Points on a hilly landscape, in no order, each with its height.
From any point a ball rolls to the lowest of the 2 points nearest to it. It stops when none of these is lower. Distance is the straight distance between rows; heights are no part of it.
q827: [114 120 143 100  99 172  92 122 121 128 117 133  82 134 126 103  88 158
 137  92 112  87 134]  (h 130)
q924: [167 121 129 180 137  57 138 174 170 116 138 123 148  85 116 132 128 183
 125 200 125 168 110]  (h 376)
q708: [113  97 185 107 134 123 151 123  97  74 145 161 161 121 164 142 171 140
 154  72 120 137 117]  (h 123)
q696: [128 136 120 110 178 124  84 136 118 115 128 105 149 150 190 169 178 139
 117 136 101 178 106]  (h 668)
q41: [177 140 175 119 102 183 131 120  90 157 107 185 112 147 135 121 163 103
 126  64 120 148 151]  (h 272)
q844: [ 73 174 104 136 129  84 108 123 122 139 120  87 170 147 141 161 135 155
 144 132 129 146 163]  (h 117)
q365: [168 136 119 135 156  88 185 161 120 148 161 158 165  98 136 134 136  75
 113 181 136 163 145]  (h 399)
q551: [113 131 111 157 134 115 151 101 134 145  98 154 122 139  64 125 102  92
  58 195 163 124 129]  (h 268)
q746: [119  84  74 112 178 153 172  74  75 138 167  93 139 108 149 124  80 173
 128  64 160  99  90]  (h 560)
q597: [115 137  84 127 122 152  98 107 132 112 125 166 121 150 130 137 116 147
  84 150 123 127 136]  (h 482)
q359: [149  83 160 141 157 146 104 126 106  61 141 146 118 124 119  99 159 182
 107 143 110 129  97]  (h 349)
q542: [172 142  83 126 152 119 155 164 148 178 144  78 110 110 134  95  98 113
 123 172 117 124 146]  (h 336)
q567: [148 170 110 126 133  81  83 163 114 216  97  86 150 136 126 199 163 145
 122 143 126 176 147]  (h 393)
q499: [ 78 155 146 172 116 112 145 105 155 148  97  39 126 133  87 151 113  83
 184  92 169 111 130]  (h 374)
q409: [146 174  43 158 127 148 158 102 153 159 137 122 132 134 123 119  93 125
 107 150 144 120 152]  (h 315)
q655: [120 112 145 159 149 134 163 103 100 132 102 102  89 124  92  88  79 188
 135  96 133 110 130]  (h 546)
q729: [123 108  99 115 157  84 130 129 159  80 163 164 150 125 164 139 102 182
 130 148  92 132 170]  (h 596)
q12: [ 85 127 126 118 160 144 129  97  77 133 144  64 148 150 122 133 152 121
 171  99 154 112 100]  (h 667)
q4: [113 107 165  54 136 113 103 133  94 135 139 148 113 154 134 134 109 139
 124 122  90 116 195]  (h 102)
q26: [146 155 107 123 131  83 122 164 152 141 158  79 133 117 161 128 126 164
 175 133  94 148 177]  (h 369)
q112: [123 162 150 176  55 154 110 105 180  97  80 164 126 127 114 151 156  93
 130 102 147 149  99]  (h 484)
q580: [178 117 178 110 127 110 130 180 129 163 126  87  95 106 126  85 123 125
 154 122  95 123 144]  (h 357)
q846: [126  80  69 129 181 127 169 119 150  75 157 136 134 101 142  94  73 168
  98 169 122  96 104]  (h 585)
q334: [160 133 175 154  77 109 101 148 152 114 108 154 110 110 112 102 122 192
 144 112 104 126 163]  (h 196)
q27: [ 74 160 118 150 117  83 145 112 122 128  92 134 152 120 116 150 119 141
 113 128 136 154 167]  (h 162)
q929: [153 111 151  78 162 160 108 106  44 141 160 137 117 160 131 136 169 161
 165  95 119 132 153]  (h 301)
q883: [130 171 112 157 121 150 170  98 131 167  98 127 128 137 127 144 141  85
 123  94 149 151 138]  (h 266)
q314: [ 86 147 138 151  90  74 189 132 175  95 131 182 150  87 115 136  88  97
 140 163 147 127 151]  (h 615)
q626: [115  92 120  68 152 138 111 158 119 134 146 107 120 137 129  96 122  86
 118 166 112  81 111]  (h 539)
q984: [114  87 176  77 107 107  83 171 130 119 141 117 135 138  87 101 135  88
 138 177 123  66 128]  (h 558)
q336: [ 75 113 134 160 119 141 141  99 144 136 101  45  91 130  75 120  71 103
 170  96 171  79 108]  (h 361)
q406: [ 90 120 156 135 102  85 162 138 157  68 109 201 148  83 145 130 109 123
 104 145 122 133 134]  (h 608)
q522: [131 139 106 139  96 111  43 145 149 150  92 152 141 148 113 189 170 163
  88 162 123 157 112]  (h 570)
q339: [136  86 164  75 144 200  83 121  55 151 151 143  64 154 135 101 130 156
 157  91  96 113 112]  (h 286)
q780: [139  69  71 125 200 155 171 124 127 100 154 104 139 101 157  88 106 133
 104 145 126 103  67]  (h 580)
q842: [116 137 103  80 133  64 117 175 135 160 168 132 175 133 129 164 122  83
 120 186 120 117 183]  (h 254)
q832: [ 89 131 124  75 127  75 155 156 129 113 177 157 183 134 149 157 118  89
 151 153 126 114 192]  (h 221)
q419: [132 147 156 173  88 127 105 124 151 102 103 157 148 130 103 153 180  88
 114 146 155 164  67]  (h 448)
q2: [191 137 130 181 144  78 196 142 124 176 134 141 139  92  92 120 130 120
 115 196 151 170 139]  (h 392)
q297: [155 153 122 146 134 139 127 111  87 186 153  97 126 163  61 119 115 129
 168 147 161 109 189]  (h 394)
q670: [ 73 128 119 111 127 141 109 145 173 110  95  70  93 117 161 107 108 122
 110 114  98 115  79]  (h 481)
q756: [143 109  63 142 152 131 205  93 117 128 161 121 137 101 133 107  64 182
 133  92 144 105 145]  (h 555)
q106: [166 162 132 149 118 127 126 123 103 194 132 134 140 163  50 157 138  79
 119 172 184 121 171]  (h 359)
q340: [ 78 130  77  83 163 155 103  92  93 117 168  72 140 155 146 137 134 157
 168 117 131 107 105]  (h 681)
q812: [179 131 135 122 118 182  68 144 114 171 117 113  44 124 159  98 118 179
 155 112  68 156 138]  (h 259)
q583: [130 112 179 150 108 107 173 136 119  72 163 181 183  90 135 136 165 136
 175 107 145 145 114]  (h 114)
q89: [119 130 157 124  59 155  97 124 165  88  82 169 119 131 154 125 151 116
 112  83 112 131  97]  (h 513)
q741: [113 121 123 128  93  92 123 138 165  59 153 194 158 109 146 135 111 168
 135 147 113 116 153]  (h 601)
q399: [108 162 131 107  96 131  77 102 109 138  91 121 131 157 156 151 155 173
 159  81 104 149 166]  (h 276)
q81: [143 157 143 132 118 162 127 111  91 191  63 144 101 154 129 145 148  87
  87  85 132 177 149]  (h 152)
q248: [145 120 141  87  90 123  57 180 131 161 118 120 126 162 112 156 171  64
  95 176 123 128  95]  (h 619)
q925: [146 114 146 114 159 109  47 143 124 133  71 129 118 142 182 165 174 159
  82 131  82 204 104]  (h 644)
q914: [126 140 158 170 110 121 170 116 175 128 118 118 127 113  94 138 126  40
 153 142 168 111 109]  (h 627)
q287: [191 122 152 181 134  86 139 149 111 136 127 128 138 110  85 118 156 178
 125 170 145 174 132]  (h 385)
q122: [123 127 140 145 124 116 201  96 109 140 120 134 117 100 112 108  86 174
 140  64 140 120 164]  (h 551)
q407: [156  85 171  56 159  94  94 154  94 116 160 164 125 145 146 134 147 119
 113 139  86 124 169]  (h 87)
q271: [127 132 138 140 101 106  58 151 167 110  73 130 121 123 154 146 160 153
  93 139  96 165 101]  (h 614)
q748: [130 141 157 154 146 160 151  97  84 140 142  94 137 145  93 133 168 121
 182  90 168 129 101]  (h 654)
q808: [ 92 144  86 153 123 152 132  98 147 144 125  93 121 150  93 121  85 105
 129 126 154  88 129]  (h 340)
q856: [177 107 171 110 158 169 125 155 109 129 119 141  94 117 169 108 156 127
 101 101  84 157 104]  (h 332)
q146: [154 143 125 128 110 121 159 167 174 115 156 173 156 107 144 134 145  43
 109 172 136 135 113]  (h 410)
q765: [135 165 126 121 114 139 161 134 133 149 137 107 151 111 174 147 162  94
 164  78 130 139 136]  (h 299)
q744: [ 89  96 137 131 169 163 156 106  88 136  94  80  90 119 117  91  85 140
 107  79 140 105  93]  (h 535)
q617: [ 87  90 128 124 137 166 127 123 149 116  90  79  80 102 142  91  75 117
 101  81 124  98  51]  (h 515)
q265: [ 69 147 121 144 100 129 130 131 185 122  87  62 122 126 144 128 123  76
 138 106 132 121  74]  (h 432)
q361: [ 66 140 140 172 122  82 141  91 125 132  87 147 144 136  71 138 115 123
  84 171 167 145 142]  (h 215)
q310: [169 100 137 133 175 158 103 118 104  93 112 166 108 133 164 120 155 153
  64 127  97 168 100]  (h 342)
q774: [161 102 167  99 163  99 137 131  89 105 163 196 151 141 127 142 147 134
 100 150 119 138 177]  (h 98)
q302: [138 133  75 153 140 136 186 114 161 135 144 151 136 108 108 109  98  90
  81 177 155 114 128]  (h 300)
q93: [160 131 125  98 142 165 155 135 133 130 153 124 122 116 190 116 139 118
 144  74 104 124 104]  (h 318)
q633: [131 101 104 156 165 165 179  90 116 106 150  96 146 100 145 108 125 157
 142  60 161 116  51]  (h 567)
q525: [123 129 142  95 104 161  79 142 113 135 108 137 108 171 118 138 167  70
  92 123 131 136  94]  (h 597)
q466: [ 99 124  75 116 111 153 128 102 153  89 159 174 147 138 128 126  93 133
 106 140 143  74 129]  (h 459)
q615: [140  93  99 128 162 175 143 107 115  95 163 132 137 113 133 108 133 134
 119 108 147  98  66]  (h 573)
q358: [125  88 118  72 156 159 134 130 110 119 123 156 112 137 132 109 121  78
  54 147 121  99 118]  (h 520)
q120: [191 127 177 120 144 136 141 126  66 156 129 165 118 141 131 120 167 155
 145  87 111 156 173]  (h 298)
q558: [ 63 133 126 114 120 144 132 100 115  78 142 140 168 128 166 160 145 139
 153  59 136 119  96]  (h 144)
q131: [109 131 108 138  82 163 138 108 181  91 143 154 142 119 112 135 110  82
 130 120 162  76  88]  (h 440)
q945: [148 114  60 102 159 172 132 108 111 133 146 166 102 152 124 109  89 123
  64 163 130 104 143]  (h 504)
q947: [ 58 171 116 162 105 113 167 109 172 130 103  78 151 122 143 153 125  81
 163  97 151 131 113]  (h 395)
q454: [105 146  93  94 157 149  63 123 110 113 166  79 139 157 166 158 179 159
 159 141 103 148  94]  (h 686)
q919: [152 156  98 173 127 184 109  79  93 152 154 111 117 176  76 126 133 166
 183 124 167 111 138]  (h 412)
q181: [154 144  95 110 136 143  82 139 149 144 118  85  72 122 183 102  90 201
 155 113  61 148 151]  (h 234)
q390: [121 115 117 170 154  76 164 147 160 101 129  96 124  81 121  81 106 172
 118 185 125 136 110]  (h 364)
q574: [139 101  54 103 189 120 166 122 148  93 180 155 144 128 168 125  82 157
 117 151 101 116 153]  (h 590)
q143: [139  93 170 159 148  94 147 150 136  70 120 134 119  82 120  88 135 168
 118 149 119 143 102]  (h 355)
q852: [ 57 129 134 135 120 151 124  90 122  81  80 136 140 133 162 137 148 150
 111  70 126 143  87]  (h 178)
q326: [ 87 143 102 112 131 121 124 142 130 125 132 110 160 147 141 145 151  67
 110 162 141 129 107]  (h 260)
q629: [191 156 113 186 120 147 116 116 109 152 144 131 134 139  83 119 152 185
 145 154 156 143 147]  (h 397)
q896: [141 119 145 128 120 120 122 130 140 122 102 133  87 108 164 102  86 204
 133  79  79 136 174]  (h 210)
q486: [125 134 141 141  74 176 120 112 154 159 107 135  73 152  83 121  72 118
 155  96 149  71 156]  (h 153)
q148: [148 120 158 180 106 163 166  92 140 158  92 125  67 129  70 121  79  95
 150  93 170 102 154]  (h 166)
q403: [ 71 143 123 112 107 150  69  98 104 106 101 112 119 169 146 135 158 153
 137  97 119 139 109]  (h 232)
q346: [148 146 114 129 118  77 122 153 116 176 143 141 165 136  80 172 137 107
 108 188 154 135 168]  (h 308)
q995: [ 68 134 132 135  99 103  97 137 146  90 101 153 164 149 134 169 167  77
  88 155 142 167  78]  (h 373)
q188: [ 87 152 106 117 124  91 138 157 140 124 168  95 192 129 143 147 142  84
 175 149 151 118 135]  (h 180)
q662: [117 122 168  80 100 150 103 141 134 119  87 170  93 142 155 126 138  96
  75  98  98 133 121]  (h 543)
q224: [204 109 125 113 151 149 165 169 122 175 159 102 104 112 116  78 105 102
 148 156 115 101 147]  (h 346)
q172: [140 162 145 131  98 110  73 134 111 183  90 118 136 141 123 152 161 155
 154 111 121 167 170]  (h 320)
q404: [130 149 187 186 112 129 143 102 121 127 117 115 133 128  91 137 158  97
 167 112 171 135 116]  (h 641)
q685: [151 143 152 117 138  79 179 166 135 146 136  75 123  96 157 107 125 132
 170 104  94 147 166]  (h 367)
q703: [140 100 161 121  95 124  66 170 154 107 129 134 133 134  97 120 154  88
 108 186 134  97  90]  (h 576)
q851: [102  89 160  55 102 142 109 119 115 114 147 155  89 128 130 110  77 170
 139  88  93  71 166]  (h 116)
q881: [173 111 125  91 135 186  93 138  81 179 160 129  46 144 127  91 103 174
 166 128  97 111 161]  (h 274)
q186: [115 141 158 166 101  96 204 127 181 102 144 148 157  81 118 132 114  66
 175 142 158 119 112]  (h 620)
q45: [164 147 118 128  82 142 126 156 196 114 150 152 129 117 123 121 122  71
 127 154 130  95 116]  (h 422)
q99: [157 110 164 130 139  71 145 156 120  88 177 173 177 117 127 134 157 137
 147 168 134 135 149]  (h 106)
q447: [158 144  95 110 149 113 117 141 124 151 151 107 126 136 140 124 118 147
 128 151 106 129 170]  (h 353)
q85: [108 161  88 161 119  75  72 141 137 184  70 126 164 134 118 204 172 146
  82 159 141 186 111]  (h 494)

Where does a ball stop that starts at each point below?
q390 => q81
q525 => q188
q925 => q407
q919 => q188
q741 => q844
q403 => q407
q655 => q844
q148 => q407
q340 => q844
